Each row is a point on a tangle of strands that fork, close into loops and nearly touch. The rows are in no order.
(in the rows, 128 means zero)
Points whose rows are less than 79.3 apart are linked; no others are. Some points are linked to none.
Z_712: 102 116 156 76 112 112 68 79 136 138 146 156 116 136 103 176 102 133 133
 145 82 146 125 113 121
Z_879: 156 133 115 102 100 121 140 144 126 141 95 136 172 145 165 117 109 151
 117 101 138 144 126 110 122
Z_545: 153 123 114 167 137 142 142 166 137 98 124 123 167 152 177 145 130 99
 143 106 139 133 151 125 105
Z_29: 166 129 103 131 92 119 149 119 118 139 94 156 142 143 158 100 115 160
 111 104 118 138 114 124 143
Z_266: 113 130 116 136 110 107 95 110 142 104 141 118 120 144 105 137 118 123
 122 134 112 97 137 102 136
Z_168: 152 118 120 103 62 126 119 56 144 158 121 163 125 121 115 169 134 130
 139 169 134 135 85 125 106
Z_905: 147 108 131 145 166 109 162 142 157 116 119 148 122 151 131 112 112 139
 108 101 120 122 151 159 144
Z_925: 137 144 145 141 115 143 137 142 116 108 162 145 115 150 145 144 193 126
 142 175 135 124 171 147 120
Z_401: 149 118 90 155 95 122 134 123 112 120 103 119 117 141 92 106 125 143 136
 97 109 104 87 115 166
Z_665: 133 103 97 127 122 106 145 117 139 140 116 153 120 144 109 115 87 151
 108 101 137 135 128 130 150
Z_461: 159 128 104 178 111 132 149 132 123 118 104 140 122 142 123 99 146 132
 128 102 122 104 105 131 167
Z_282: 84 125 137 78 140 112 68 124 127 134 140 96 149 110 108 158 103 127 147
 143 128 145 110 99 111
Z_785: 141 138 110 142 144 129 135 161 120 108 145 171 145 161 178 138 122 154
 143 133 110 117 176 135 135
Z_528: 104 108 129 134 200 133 124 148 151 95 141 112 136 124 143 97 83 99 138
 85 120 124 166 133 133
Z_300: 172 156 81 130 165 105 157 110 113 153 110 155 110 115 161 80 106 177
 134 142 77 112 103 166 171
Z_4: 132 122 148 114 157 112 115 145 152 105 136 125 148 123 171 100 137 127
 130 130 116 118 157 133 127
Z_944: 162 159 75 153 164 113 132 137 101 142 115 87 114 117 116 101 73 157 140
 114 68 126 84 132 158
Z_684: 128 128 168 130 122 138 136 144 131 96 144 106 137 130 123 159 166 97
 122 146 167 146 139 133 112
Z_277: 47 127 172 108 89 159 97 92 109 139 136 192 118 105 98 175 151 101 115
 153 156 150 148 120 111
Z_340: 170 131 120 163 159 118 129 164 123 105 121 86 135 120 157 84 141 117
 159 95 110 113 89 117 166
Z_130: 126 98 135 137 151 141 157 160 160 106 121 132 157 155 151 104 138 98
 132 97 144 109 160 126 124
Z_393: 77 152 179 140 117 190 149 133 111 120 136 154 144 132 122 146 177 85
 117 155 147 145 195 133 80
Z_658: 134 149 88 105 146 106 177 103 130 161 77 148 129 133 144 92 59 180 111
 97 107 145 106 156 156
Z_58: 98 108 128 74 103 139 78 139 116 157 151 151 128 135 117 156 109 109 120
 117 171 165 133 101 108
Z_814: 156 145 121 141 183 124 107 172 116 115 151 105 162 125 190 130 132 128
 165 139 117 124 139 140 125
Z_880: 112 141 104 76 127 105 101 114 118 171 121 91 122 128 110 132 51 160 121
 115 76 132 114 99 113
Z_247: 154 114 128 127 108 128 127 143 134 127 110 109 150 139 138 110 159 129
 139 114 152 129 106 110 127
Z_364: 121 132 164 112 107 121 101 127 124 108 148 151 140 128 133 174 116 140
 113 143 141 176 141 126 106
Z_690: 104 143 156 143 101 136 153 117 112 109 133 130 117 114 98 197 171 135
 103 177 163 146 110 159 110
Z_491: 110 127 161 99 132 112 78 104 120 119 163 138 125 126 104 189 124 144
 146 172 87 158 129 121 121
Z_301: 111 134 111 98 87 116 113 117 115 139 119 132 164 127 126 163 122 146
 114 142 160 164 110 97 106
Z_997: 138 135 138 185 99 166 153 161 128 111 129 146 131 146 148 132 144 99
 103 119 138 114 168 135 102
Z_700: 122 139 120 92 89 104 104 96 122 138 126 118 139 129 118 170 124 147 129
 159 123 144 98 110 119
Z_630: 150 136 154 147 99 143 155 136 120 111 141 117 112 130 124 135 212 123
 150 173 144 115 138 131 124
Z_576: 157 110 133 144 133 111 138 116 138 116 128 93 82 130 112 94 147 130 162
 123 113 84 115 130 162
Z_464: 44 141 188 134 126 181 163 133 96 116 135 120 117 93 79 180 147 81 94
 153 180 151 138 161 103
Z_727: 116 104 129 108 133 105 96 94 132 123 146 165 109 150 113 135 88 155 130
 112 90 135 161 127 127
Z_614: 109 117 149 106 102 131 95 95 132 122 149 175 122 143 125 143 99 140 112
 135 106 149 164 117 124
Z_902: 137 160 112 112 166 118 110 133 104 134 143 141 136 134 163 121 57 174
 128 124 64 159 157 124 118
Z_68: 122 122 155 71 150 105 104 119 138 137 131 134 154 122 131 133 146 141
 144 141 141 163 132 120 106
Z_453: 143 146 105 102 175 108 103 93 124 149 152 144 121 120 153 99 99 170 137
 157 62 112 142 139 115
Z_185: 112 93 176 112 104 159 123 131 145 142 123 171 112 141 126 114 129 93 92
 100 157 133 180 128 105
Z_926: 149 129 111 178 158 136 187 177 143 112 108 171 136 169 158 121 129 118
 134 101 125 105 138 158 165
Z_249: 135 130 86 131 123 111 126 120 127 120 106 114 146 134 136 93 104 131
 123 99 125 109 107 97 153
Z_406: 165 114 123 182 115 157 177 168 129 117 86 164 146 160 145 107 160 119
 126 88 122 101 125 130 145
Z_759: 102 120 151 138 82 173 146 130 139 178 105 142 118 112 119 108 173 96
 101 121 168 109 161 129 98
Z_946: 121 131 117 166 138 139 113 140 131 73 156 89 124 137 135 155 134 73 141
 131 142 114 143 107 120
Z_11: 104 94 149 117 170 123 103 139 154 102 152 90 121 132 108 113 88 93 129
 94 132 121 161 119 137
Z_827: 179 166 92 113 145 104 156 106 112 157 88 140 132 131 158 79 96 178 129
 113 73 129 92 154 148
Z_959: 161 133 101 173 189 114 183 162 126 114 92 135 135 121 134 91 115 138
 158 89 103 129 87 155 192
Z_822: 108 112 131 98 134 135 102 163 132 118 135 119 165 127 135 149 122 91
 137 113 179 158 137 103 108
Z_797: 152 119 101 145 172 111 141 156 141 117 118 107 149 140 146 110 95 130
 138 96 126 116 127 135 136
Z_592: 129 145 143 172 100 167 157 170 127 115 106 127 158 112 152 149 197 107
 129 143 165 124 122 133 107
Z_613: 132 113 108 151 185 113 126 139 141 120 150 75 109 106 118 99 89 144 141
 122 91 105 130 128 145
Z_543: 125 95 129 90 91 108 101 76 153 148 126 132 98 120 108 122 141 104 115
 147 139 102 101 118 129
Z_682: 64 120 145 106 91 162 146 116 120 189 120 169 123 79 115 156 178 115 109
 144 201 136 126 151 89
Z_209: 166 145 88 152 188 109 171 175 122 141 129 154 126 140 164 133 78 172
 135 119 99 141 136 168 161
Z_207: 137 98 91 117 81 127 133 117 131 165 101 161 120 144 121 102 113 140 101
 89 154 125 118 119 140
Z_888: 138 149 75 157 193 103 148 150 123 124 113 93 134 113 119 111 63 148 134
 107 104 127 107 140 156
Z_567: 103 142 182 127 162 148 82 131 125 67 162 119 137 130 134 153 133 66 130
 138 134 147 154 114 122
Z_769: 59 121 159 111 97 158 133 103 122 149 128 165 130 112 112 165 164 116
 103 157 181 148 146 139 100
Z_477: 165 163 95 159 196 120 184 164 101 141 96 153 133 123 133 92 119 156 159
 97 78 141 70 167 206
Z_331: 132 129 85 159 131 112 129 129 130 107 135 114 124 163 107 131 94 151
 134 108 113 107 139 121 143
Z_509: 150 136 125 175 143 139 148 160 135 90 127 102 126 149 169 109 153 92
 126 122 130 94 139 132 150
Z_48: 64 148 193 135 119 193 177 138 112 151 126 128 141 110 99 154 182 77 109
 163 156 149 186 146 83
Z_224: 95 126 145 114 92 123 136 91 120 117 130 159 126 102 109 196 149 144 111
 182 151 150 99 149 105
Z_390: 146 115 133 143 113 147 142 157 128 117 108 89 160 128 132 133 167 99
 151 114 176 146 100 109 132
Z_670: 145 157 84 117 149 103 117 114 107 140 133 97 130 126 144 101 118 173
 154 141 88 105 123 117 129
Z_784: 149 123 156 172 112 173 184 152 139 128 95 118 112 141 137 86 191 79 103
 116 132 95 134 133 143
Z_365: 132 110 151 98 68 136 134 85 136 154 133 180 133 115 121 161 148 135 115
 159 150 165 126 141 102
Z_689: 128 138 152 146 60 146 138 102 126 151 110 141 112 94 111 151 175 120 92
 162 155 125 107 140 108
Z_680: 143 159 63 151 161 111 126 145 108 123 132 104 135 137 147 103 92 168
 159 124 99 114 127 121 140
Z_475: 82 139 154 123 102 150 90 141 120 107 140 140 142 126 108 191 125 81 108
 129 171 162 140 105 109
Z_789: 85 141 187 123 114 148 120 104 110 102 147 168 127 127 113 180 162 116
 107 169 147 165 145 141 100
Z_258: 170 117 126 145 75 137 149 127 121 143 91 162 148 135 148 103 162 143
 115 109 127 127 105 138 139
Z_590: 108 117 175 121 117 168 141 137 144 133 130 128 119 139 125 113 157 76
 87 120 160 117 181 119 105
Z_773: 148 125 111 144 193 123 135 166 136 114 151 84 122 122 169 90 126 141
 168 133 100 100 136 128 141
Z_30: 122 132 120 176 63 161 129 152 121 145 113 124 131 117 112 144 140 97 97
 109 173 128 130 115 101
Z_221: 159 124 141 157 143 131 149 155 133 99 114 91 126 122 161 86 148 100 129
 102 136 96 107 120 155
Z_605: 141 108 132 166 140 146 151 143 143 79 147 109 108 159 106 130 107 83
 116 102 142 114 165 137 134
Z_882: 94 126 118 146 114 135 100 126 143 82 145 105 128 136 109 164 128 94 121
 136 141 105 148 96 121
Z_982: 117 126 143 114 119 109 106 141 125 106 140 87 133 119 106 187 137 115
 135 150 146 147 102 117 121
Z_339: 140 116 95 122 119 97 110 127 128 136 126 103 120 151 97 131 96 154 144
 113 104 112 113 100 141
Z_238: 99 139 178 122 169 128 80 119 124 86 163 120 139 127 128 137 137 110 151
 153 111 135 158 115 120
Z_996: 56 156 198 133 115 181 134 116 101 110 141 160 125 108 98 168 174 95 104
 165 146 156 168 140 101
Z_439: 86 129 171 138 100 182 151 147 146 166 113 137 137 117 139 123 162 69 88
 122 163 120 181 130 88
Z_298: 126 153 103 86 106 95 104 99 110 140 137 114 139 134 117 158 117 177 158
 162 92 137 116 107 109
Z_768: 137 156 112 137 151 115 97 131 103 123 159 130 115 136 131 140 69 159
 131 137 74 132 153 128 132
Z_600: 142 120 136 144 139 106 115 126 140 106 163 125 89 159 104 143 105 132
 121 132 94 110 155 140 144
Z_617: 137 149 66 162 195 120 128 167 114 112 157 116 129 140 155 119 85 143
 160 120 93 102 143 144 146
Z_189: 130 138 158 138 151 143 126 157 126 90 159 145 124 149 162 124 157 94
 124 137 120 113 183 139 125
Z_36: 166 122 139 128 119 116 125 125 120 120 115 94 134 119 130 91 187 135
 170 125 119 116 76 116 164
Z_86: 110 143 136 170 85 157 126 142 119 103 147 125 132 130 112 174 143 99
 109 145 149 130 151 117 103
Z_320: 93 130 184 130 155 154 141 139 122 72 152 102 132 118 120 180 160 80 129
 166 172 156 132 140 106
Z_49: 158 123 107 177 156 132 166 149 118 93 103 127 126 136 125 99 139 124
 145 84 116 115 91 143 181
Z_278: 144 127 107 115 179 100 128 109 131 149 140 109 107 106 143 75 101 171
 130 141 76 101 127 154 135
Z_611: 176 133 126 133 111 112 124 116 120 124 132 128 116 127 151 130 169 148
 151 149 111 121 114 135 130
Z_212: 97 98 149 93 107 122 83 114 150 129 145 118 105 136 96 144 132 104 114
 128 154 125 134 103 123
Z_402: 168 126 109 148 170 114 178 159 139 124 110 153 139 160 147 126 88 156
 122 101 115 139 129 162 160
Z_788: 152 145 86 159 204 125 171 152 114 158 128 100 97 90 103 81 94 176 149
 131 78 113 87 159 167
Z_728: 156 150 83 111 122 104 128 85 114 150 106 111 131 129 126 88 116 169 155
 134 83 108 85 120 130
Z_330: 158 129 102 117 164 114 155 149 137 147 83 122 156 138 145 88 75 156 127
 85 117 141 99 138 149
Z_198: 105 116 164 85 130 113 123 69 143 115 141 125 111 108 112 155 162 113
 131 183 137 129 98 138 118
Z_835: 135 149 105 84 110 108 112 114 124 151 110 113 164 127 158 112 109 160
 127 123 130 146 113 104 114
Z_960: 54 130 182 104 129 162 130 134 117 106 136 123 120 114 93 173 148 71 102
 151 193 158 128 131 108
Z_97: 131 119 138 120 153 102 111 116 144 117 143 124 120 131 137 98 115 134
 119 117 121 116 144 127 134
Z_642: 58 126 172 104 109 186 107 139 107 161 141 172 118 108 112 155 145 85 99
 121 190 165 158 126 97
Z_758: 150 120 118 113 105 104 109 117 125 129 111 87 136 112 113 119 155 144
 172 131 122 132 83 104 141
Z_118: 134 159 68 157 211 129 129 163 99 148 150 100 106 101 134 107 64 164 134
 139 78 104 132 150 144
Z_239: 100 138 157 136 133 149 92 129 125 87 134 176 159 150 153 131 120 103
 109 111 127 136 167 116 124
Z_218: 104 121 121 86 58 127 124 72 129 166 121 163 118 115 106 201 125 133 115
 163 150 145 79 130 107
Z_795: 86 126 173 131 141 165 90 129 126 96 144 123 144 130 124 175 123 56 117
 128 162 159 146 117 110
Z_683: 111 134 141 118 129 121 71 141 124 100 155 115 146 138 106 189 97 115
 147 130 128 168 139 100 107
Z_830: 121 142 130 168 76 147 140 144 120 128 109 116 151 113 117 151 172 113
 117 135 173 129 114 117 118
Z_165: 58 129 171 135 93 170 159 132 110 167 117 123 113 96 79 180 151 87 95
 156 194 147 134 159 90
Z_227: 152 107 111 141 124 104 133 109 131 124 113 103 98 134 83 99 123 141 152
 108 94 102 82 129 180
Z_733: 169 122 125 139 164 116 131 141 113 126 109 93 127 112 132 66 132 148
 157 96 88 121 84 122 176
Z_348: 109 146 188 122 140 155 123 136 131 92 155 167 134 140 160 135 178 106
 119 157 129 129 174 140 113
Z_957: 128 102 129 104 126 101 106 75 158 129 134 134 101 131 118 107 127 128
 102 132 120 100 137 125 136
Z_117: 142 134 136 139 115 132 124 141 122 110 147 172 150 153 165 141 124 150
 117 130 111 144 164 122 112
Z_416: 162 161 99 159 207 123 188 164 117 160 105 126 115 97 118 99 106 173 145
 125 89 146 82 167 177
Z_910: 128 129 134 126 151 108 84 140 130 104 154 94 138 133 116 156 109 125
 145 136 113 128 140 110 118
Z_593: 101 104 148 125 86 144 112 133 134 130 142 124 100 123 97 135 141 82 90
 123 167 123 147 107 113
Z_971: 137 113 141 150 121 126 135 128 134 102 137 125 92 153 112 118 121 114
 101 114 124 102 150 133 142
Z_656: 144 149 101 138 153 123 111 160 102 116 166 143 132 143 159 132 95 168
 158 132 93 121 168 141 127
Z_863: 84 132 162 103 146 122 104 113 123 99 150 134 152 121 106 165 153 132
 146 163 147 152 130 121 120
Z_143: 128 144 91 99 146 104 133 105 126 173 110 94 103 136 99 111 40 183 126
 118 70 127 110 130 128
Z_228: 114 96 149 123 156 145 110 134 160 93 153 75 135 126 137 117 106 77 147
 110 163 127 148 104 126
Z_231: 137 149 80 149 185 128 98 166 106 131 165 93 101 117 142 121 78 148 162
 140 75 99 141 137 140
Z_531: 134 150 157 171 87 165 172 139 120 128 129 115 113 130 109 143 200 107
 124 162 152 119 155 138 104
Z_786: 143 101 133 145 133 152 146 173 154 112 100 103 172 133 158 123 157 76
 148 106 166 131 116 115 110
Z_650: 95 127 109 104 127 129 94 116 126 126 133 158 144 143 135 123 77 127 101
 86 141 141 150 96 127
Z_516: 132 122 130 105 184 111 121 147 143 137 116 130 162 126 161 90 82 144
 109 97 106 132 142 137 123
Z_67: 153 146 103 179 189 124 193 186 142 115 97 165 134 154 158 123 129 131
 140 117 123 103 102 170 186
Z_485: 72 125 154 121 86 157 118 108 130 153 121 150 125 105 112 133 169 105 95
 135 177 121 170 122 89
Z_316: 128 104 162 78 106 115 117 127 142 143 135 135 141 132 112 149 147 133
 129 143 161 166 135 135 108
Z_45: 62 136 154 137 96 170 163 134 126 174 103 136 139 85 115 141 191 100 115
 141 191 126 144 146 90
Z_950: 157 135 114 157 196 107 167 147 143 117 127 119 100 113 153 82 116 145
 141 116 106 92 114 161 180
Z_241: 180 131 117 138 142 106 119 131 117 133 119 94 114 122 129 102 135 149
 149 121 93 121 96 125 148
Z_275: 152 120 124 162 130 132 162 162 138 117 116 159 147 167 166 117 145 142
 124 101 124 113 147 140 131
Z_855: 93 103 151 71 117 123 115 124 125 154 138 143 130 113 110 166 150 126
 130 140 195 164 107 132 108
Z_446: 74 106 152 78 98 136 68 111 138 144 143 152 105 131 88 177 122 100 113
 134 145 133 121 105 123
Z_427: 139 112 122 145 111 160 135 169 147 136 102 126 165 135 152 118 139 85
 113 84 187 130 119 113 106
Z_975: 83 151 151 150 104 163 143 139 113 114 134 119 147 110 105 181 167 91
 107 154 173 144 146 132 93
Z_104: 110 146 121 78 136 108 83 122 117 157 134 91 144 119 112 147 72 149 135
 133 103 159 116 94 105
Z_394: 130 117 100 122 142 90 150 108 136 142 124 146 108 148 94 123 61 172 118
 114 99 130 132 147 151
Z_986: 134 102 123 111 99 111 113 82 142 142 111 122 100 114 119 91 137 114 116
 116 133 96 78 121 149
Z_407: 96 114 128 62 103 123 89 119 121 166 144 140 116 120 116 175 117 127 121
 136 181 163 94 108 119
Z_210: 171 116 127 167 126 146 157 170 127 110 106 130 142 156 153 100 179 118
 160 97 122 112 107 134 150
Z_897: 114 137 87 161 201 109 173 134 147 107 124 105 128 118 104 116 84 147
 145 111 124 123 120 140 172
Z_336: 140 125 142 148 104 127 126 110 148 106 129 109 99 124 116 113 175 112
 124 144 140 95 111 122 145
Z_631: 113 134 79 95 115 91 122 72 128 152 102 126 114 129 116 109 71 144 111
 107 108 107 101 120 145
Z_387: 144 114 129 148 92 130 137 94 132 127 106 130 100 117 112 82 171 109 120
 112 134 95 84 117 158
Z_13: 160 136 88 129 120 98 149 84 108 143 99 136 115 137 101 84 102 160 151
 96 74 131 68 140 167
Z_311: 76 123 180 89 145 118 114 81 126 97 151 143 117 112 95 175 160 128 140
 183 134 146 117 145 116
Z_988: 111 131 161 129 104 142 153 134 123 123 125 131 137 108 115 160 180 110
 103 161 176 148 134 147 100
Z_287: 129 125 129 126 116 102 108 107 141 109 137 99 115 123 121 129 147 133
 135 162 117 110 116 111 132
Z_790: 103 104 143 79 100 118 112 72 147 141 128 126 110 98 114 138 163 108 126
 161 175 122 98 121 115
Z_565: 139 134 105 89 98 101 98 118 119 159 113 90 127 138 96 135 98 155 146
 126 109 127 81 99 126
Z_389: 112 137 93 130 190 101 151 126 133 145 131 114 119 119 95 100 64 178 140
 118 86 111 139 144 137
Z_667: 135 169 97 113 168 111 93 130 100 136 157 123 127 111 161 108 111 168
 150 152 68 106 150 134 125
Z_714: 165 120 133 128 76 118 124 86 137 131 124 144 115 122 125 128 172 128
 141 157 128 127 103 129 126
Z_435: 136 120 112 174 94 163 132 157 137 123 116 131 151 125 139 141 124 81
 102 92 174 143 145 120 100
Z_956: 115 141 181 110 123 138 116 110 128 108 151 180 134 134 149 157 173 127
 117 173 127 157 164 142 108
Z_315: 139 145 156 111 143 105 87 129 116 113 174 127 120 126 128 162 135 157
 144 170 97 152 142 133 118
Z_263: 131 138 136 111 121 119 101 127 114 116 147 158 153 144 167 136 92 162
 111 118 103 164 166 108 119
Z_492: 126 102 115 146 150 125 116 148 159 100 135 62 140 123 149 112 121 90
 149 101 147 114 131 105 130
Z_267: 173 147 103 121 142 103 137 129 111 144 95 109 139 122 155 85 92 173 126
 101 99 128 102 130 146
Z_513: 127 115 137 128 71 154 149 124 147 171 92 157 135 130 137 104 181 111
 112 107 161 109 125 123 111
Z_939: 114 106 124 69 116 106 83 68 147 150 140 149 119 135 115 142 111 126 141
 141 102 133 127 119 110
Z_806: 165 148 96 155 156 114 111 155 111 131 134 58 121 109 139 100 117 153
 166 128 90 110 93 114 145
Z_566: 114 141 162 96 135 118 82 112 115 115 141 161 158 124 151 152 112 149
 127 143 111 175 145 116 108
Z_818: 137 107 98 104 79 118 118 81 135 161 119 160 115 144 122 116 105 149 119
 122 126 127 112 120 126
Z_34: 85 133 178 147 96 168 183 133 118 152 117 112 116 98 74 167 181 106 122
 166 176 136 128 160 90
Z_890: 133 127 102 115 155 100 112 104 130 154 148 109 99 121 95 120 82 179 148
 140 48 106 129 124 127
Z_521: 161 149 124 119 125 99 101 119 116 134 157 131 124 126 151 148 135 164
 147 167 93 137 127 139 120
Z_736: 165 152 99 150 140 103 109 148 103 118 154 106 102 131 146 134 112 147
 149 143 95 96 122 133 146
Z_815: 145 139 138 186 108 185 173 160 131 116 123 107 134 143 127 131 157 67
 122 124 150 120 168 133 99
Z_187: 155 102 135 139 140 113 157 98 155 124 113 137 99 138 122 75 153 130 144
 111 107 90 115 149 163
Z_555: 157 111 157 122 79 137 136 134 128 143 111 124 131 112 112 131 179 115
 117 131 180 147 101 133 118
Z_478: 167 106 136 141 115 130 153 107 142 122 120 149 98 148 139 85 174 120
 126 135 122 99 129 146 147
Z_876: 139 112 128 175 141 172 169 152 150 88 123 104 124 151 134 122 130 62
 123 104 142 111 164 136 115
Z_144: 127 137 91 92 151 98 141 87 138 150 105 139 124 121 136 92 68 162 102
 107 102 125 117 139 141
Z_426: 161 121 130 158 45 143 129 86 126 155 114 158 113 110 116 136 170 123
 112 141 137 121 100 133 122
Z_33: 70 126 180 110 121 176 140 147 122 135 138 137 130 108 113 150 164 68
 112 137 200 156 157 125 99
Z_100: 160 98 132 143 119 136 147 161 137 123 96 114 154 140 129 84 152 124 159
 78 138 129 89 122 144
Z_505: 122 117 135 111 69 151 140 110 135 182 99 167 138 105 136 134 174 122
 101 134 179 140 113 128 107
Z_811: 164 128 115 135 177 94 151 108 138 136 120 139 102 118 139 80 119 164
 125 128 83 104 109 160 169
Z_587: 146 123 93 147 189 125 127 163 121 136 151 66 117 98 142 85 108 165 166
 121 78 108 124 127 127
Z_571: 128 107 123 126 129 125 116 152 135 107 125 74 147 118 126 127 135 84
 145 113 172 131 101 102 130
Z_722: 128 120 139 125 117 125 127 138 130 114 116 134 162 131 158 129 157 124
 119 126 158 134 137 118 112
Z_602: 161 150 78 132 148 109 139 100 103 152 106 111 109 114 111 83 93 171 152
 120 62 113 77 133 152
Z_272: 127 142 147 160 128 165 152 179 132 110 132 140 173 135 173 169 179 95
 130 155 150 133 149 139 91
Z_44: 104 108 119 111 111 127 80 136 131 119 149 123 139 147 98 165 85 110 139
 109 131 138 139 90 117
Z_603: 152 116 162 159 108 145 154 147 141 104 103 109 119 129 156 84 188 91
 120 111 138 92 115 117 153
Z_424: 141 121 92 108 135 120 171 125 134 164 74 160 139 140 140 90 85 157 113
 72 129 147 91 139 161
Z_88: 131 122 169 131 121 134 112 134 137 101 151 131 139 138 120 150 135 110
 106 132 145 152 162 129 106
Z_699: 102 103 96 102 114 106 99 130 140 132 128 116 121 154 82 141 85 126 141
 105 132 108 134 95 131
Z_27: 161 112 136 88 146 109 128 123 152 160 101 117 135 116 153 70 133 153
 129 106 119 119 109 124 132
Z_294: 148 85 152 107 107 139 137 140 149 155 119 164 119 142 131 110 134 114
 87 101 156 137 158 139 119
Z_591: 122 142 122 114 84 111 124 87 124 124 109 113 126 103 116 145 160 129
 111 164 146 125 69 115 142
Z_993: 163 144 95 159 140 121 137 165 108 117 137 161 124 156 184 116 138 149
 144 124 118 96 141 154 158
Z_57: 128 146 113 112 105 115 114 115 117 124 120 129 167 130 153 138 148 156
 117 135 146 142 116 105 114
Z_500: 131 112 104 144 126 123 129 142 124 109 134 115 131 157 117 118 131 135
 148 104 136 108 148 114 128
Z_793: 103 113 98 122 187 116 114 131 137 130 141 82 119 109 94 102 72 159 141
 117 79 114 141 114 126
Z_355: 120 147 82 128 186 92 172 105 142 143 120 144 123 127 105 97 88 187 147
 120 109 125 133 151 157
Z_735: 149 141 126 155 141 127 121 144 133 93 160 125 112 149 158 114 145 123
 126 143 121 96 157 138 143
Z_701: 156 154 97 131 178 114 149 144 110 142 134 139 130 132 159 115 57 185
 123 115 77 147 142 155 135
Z_313: 110 125 158 89 147 94 109 100 128 121 148 126 144 122 129 139 163 156
 156 177 127 148 125 130 108
Z_913: 119 97 149 94 87 135 112 90 137 145 139 178 112 138 125 141 124 130 109
 139 140 149 156 129 104
Z_349: 94 114 129 85 61 148 131 85 121 179 124 176 120 94 121 184 132 133 114
 161 173 165 111 138 96
Z_280: 97 156 170 163 99 181 185 142 113 135 132 99 133 120 107 146 184 81 118
 163 157 130 179 140 92
Z_610: 137 143 112 95 133 100 95 100 123 148 149 101 120 124 112 139 109 175
 163 160 55 121 119 120 113
Z_170: 99 103 122 118 126 145 113 135 139 122 131 152 133 144 123 125 94 103
 100 88 162 126 160 116 121
Z_76: 172 116 136 145 82 124 127 128 133 125 117 144 114 135 129 127 117 130
 84 113 136 141 122 126 137
Z_979: 122 110 118 126 157 103 109 113 146 122 143 70 99 111 110 105 105 148
 150 131 86 85 103 100 142
Z_61: 176 155 84 159 149 111 136 147 100 133 131 151 104 143 162 103 122 165
 146 127 103 105 118 160 182
Z_923: 146 143 126 150 152 145 135 175 137 98 132 118 170 139 194 149 156 96
 142 144 144 134 133 128 105
Z_612: 146 106 112 108 137 98 126 90 143 146 135 138 109 143 110 121 84 166 132
 127 80 117 140 132 130
Z_515: 142 114 110 101 85 108 104 113 121 150 103 110 129 132 103 121 133 137
 143 113 140 127 75 95 134
Z_169: 56 115 156 96 94 159 85 115 124 157 145 166 102 107 93 169 135 89 97 137
 174 141 140 109 106
Z_791: 177 156 89 151 116 106 118 126 106 121 140 138 90 144 148 118 123 159
 135 146 94 109 109 144 162
Z_721: 85 108 147 96 126 156 87 140 120 132 134 148 155 141 132 146 118 92 129
 103 176 169 159 102 111
Z_214: 132 167 79 128 191 103 190 122 123 167 101 135 122 112 110 106 80 184
 142 129 89 142 108 158 159
Z_687: 141 120 110 86 79 107 110 56 146 156 128 160 121 132 119 144 106 126 130
 153 109 130 108 112 119
Z_108: 167 130 109 146 178 121 148 140 115 146 127 95 105 96 130 70 126 168 159
 113 71 107 88 149 173
Z_804: 120 115 131 102 89 134 111 154 126 156 120 127 147 116 127 152 144 114
 112 117 204 159 111 107 112
Z_991: 88 130 171 114 148 121 104 127 135 80 165 95 132 116 112 165 151 113 154
 175 136 130 132 113 125
Z_84: 133 138 153 157 82 146 139 135 124 118 130 162 134 136 147 142 163 127
 93 130 134 127 169 135 105
Z_746: 115 105 126 136 95 148 125 138 136 140 124 137 108 134 111 112 113 101
 85 95 172 115 143 118 129
Z_444: 91 137 136 117 139 124 79 106 127 104 142 148 150 131 140 126 96 112 104
 113 119 129 155 101 126
Z_447: 128 144 146 108 176 118 91 143 136 121 141 132 158 119 174 114 106 139
 119 117 110 146 155 119 113
Z_837: 132 116 138 166 96 169 173 156 131 130 102 112 129 139 122 105 174 85
 113 103 155 99 161 131 115
Z_357: 141 137 119 153 153 114 103 147 131 89 165 79 114 129 137 148 112 102
 161 147 114 113 137 115 128
Z_504: 133 161 81 111 159 112 173 108 118 179 102 113 115 124 96 94 56 188 135
 116 75 138 102 151 133
Z_382: 165 111 127 118 63 130 135 94 138 159 106 176 137 130 150 119 147 142
 118 123 141 146 112 132 121

A piece is all that can be reached along the links. How many separate loops has the piece of each point below (a circle has one, a figure eight two, a Y none), and how many tips (points with one link)?
Z_975 => loops 0, tips 5
Z_365 => loops 1, tips 5
Z_910 => loops 0, tips 5
Z_282 => loops 0, tips 7
Z_277 => loops 0, tips 5
Z_670 => loops 0, tips 5

A fork is a point with three links, a tip a point with one. Leave the first point through the second and follow the links. Name the first fork or tip that comes.
Z_925, Z_630 => Z_221
Z_221, Z_509 => Z_925
Z_416, Z_477 => Z_478
Z_545, Z_923 => Z_390
Z_478, Z_187 => Z_733

How many points has the smallest loop of links through each point below? Write 0 if it is on no loop.
Z_365 => 13
Z_301 => 0
Z_509 => 0
Z_946 => 0
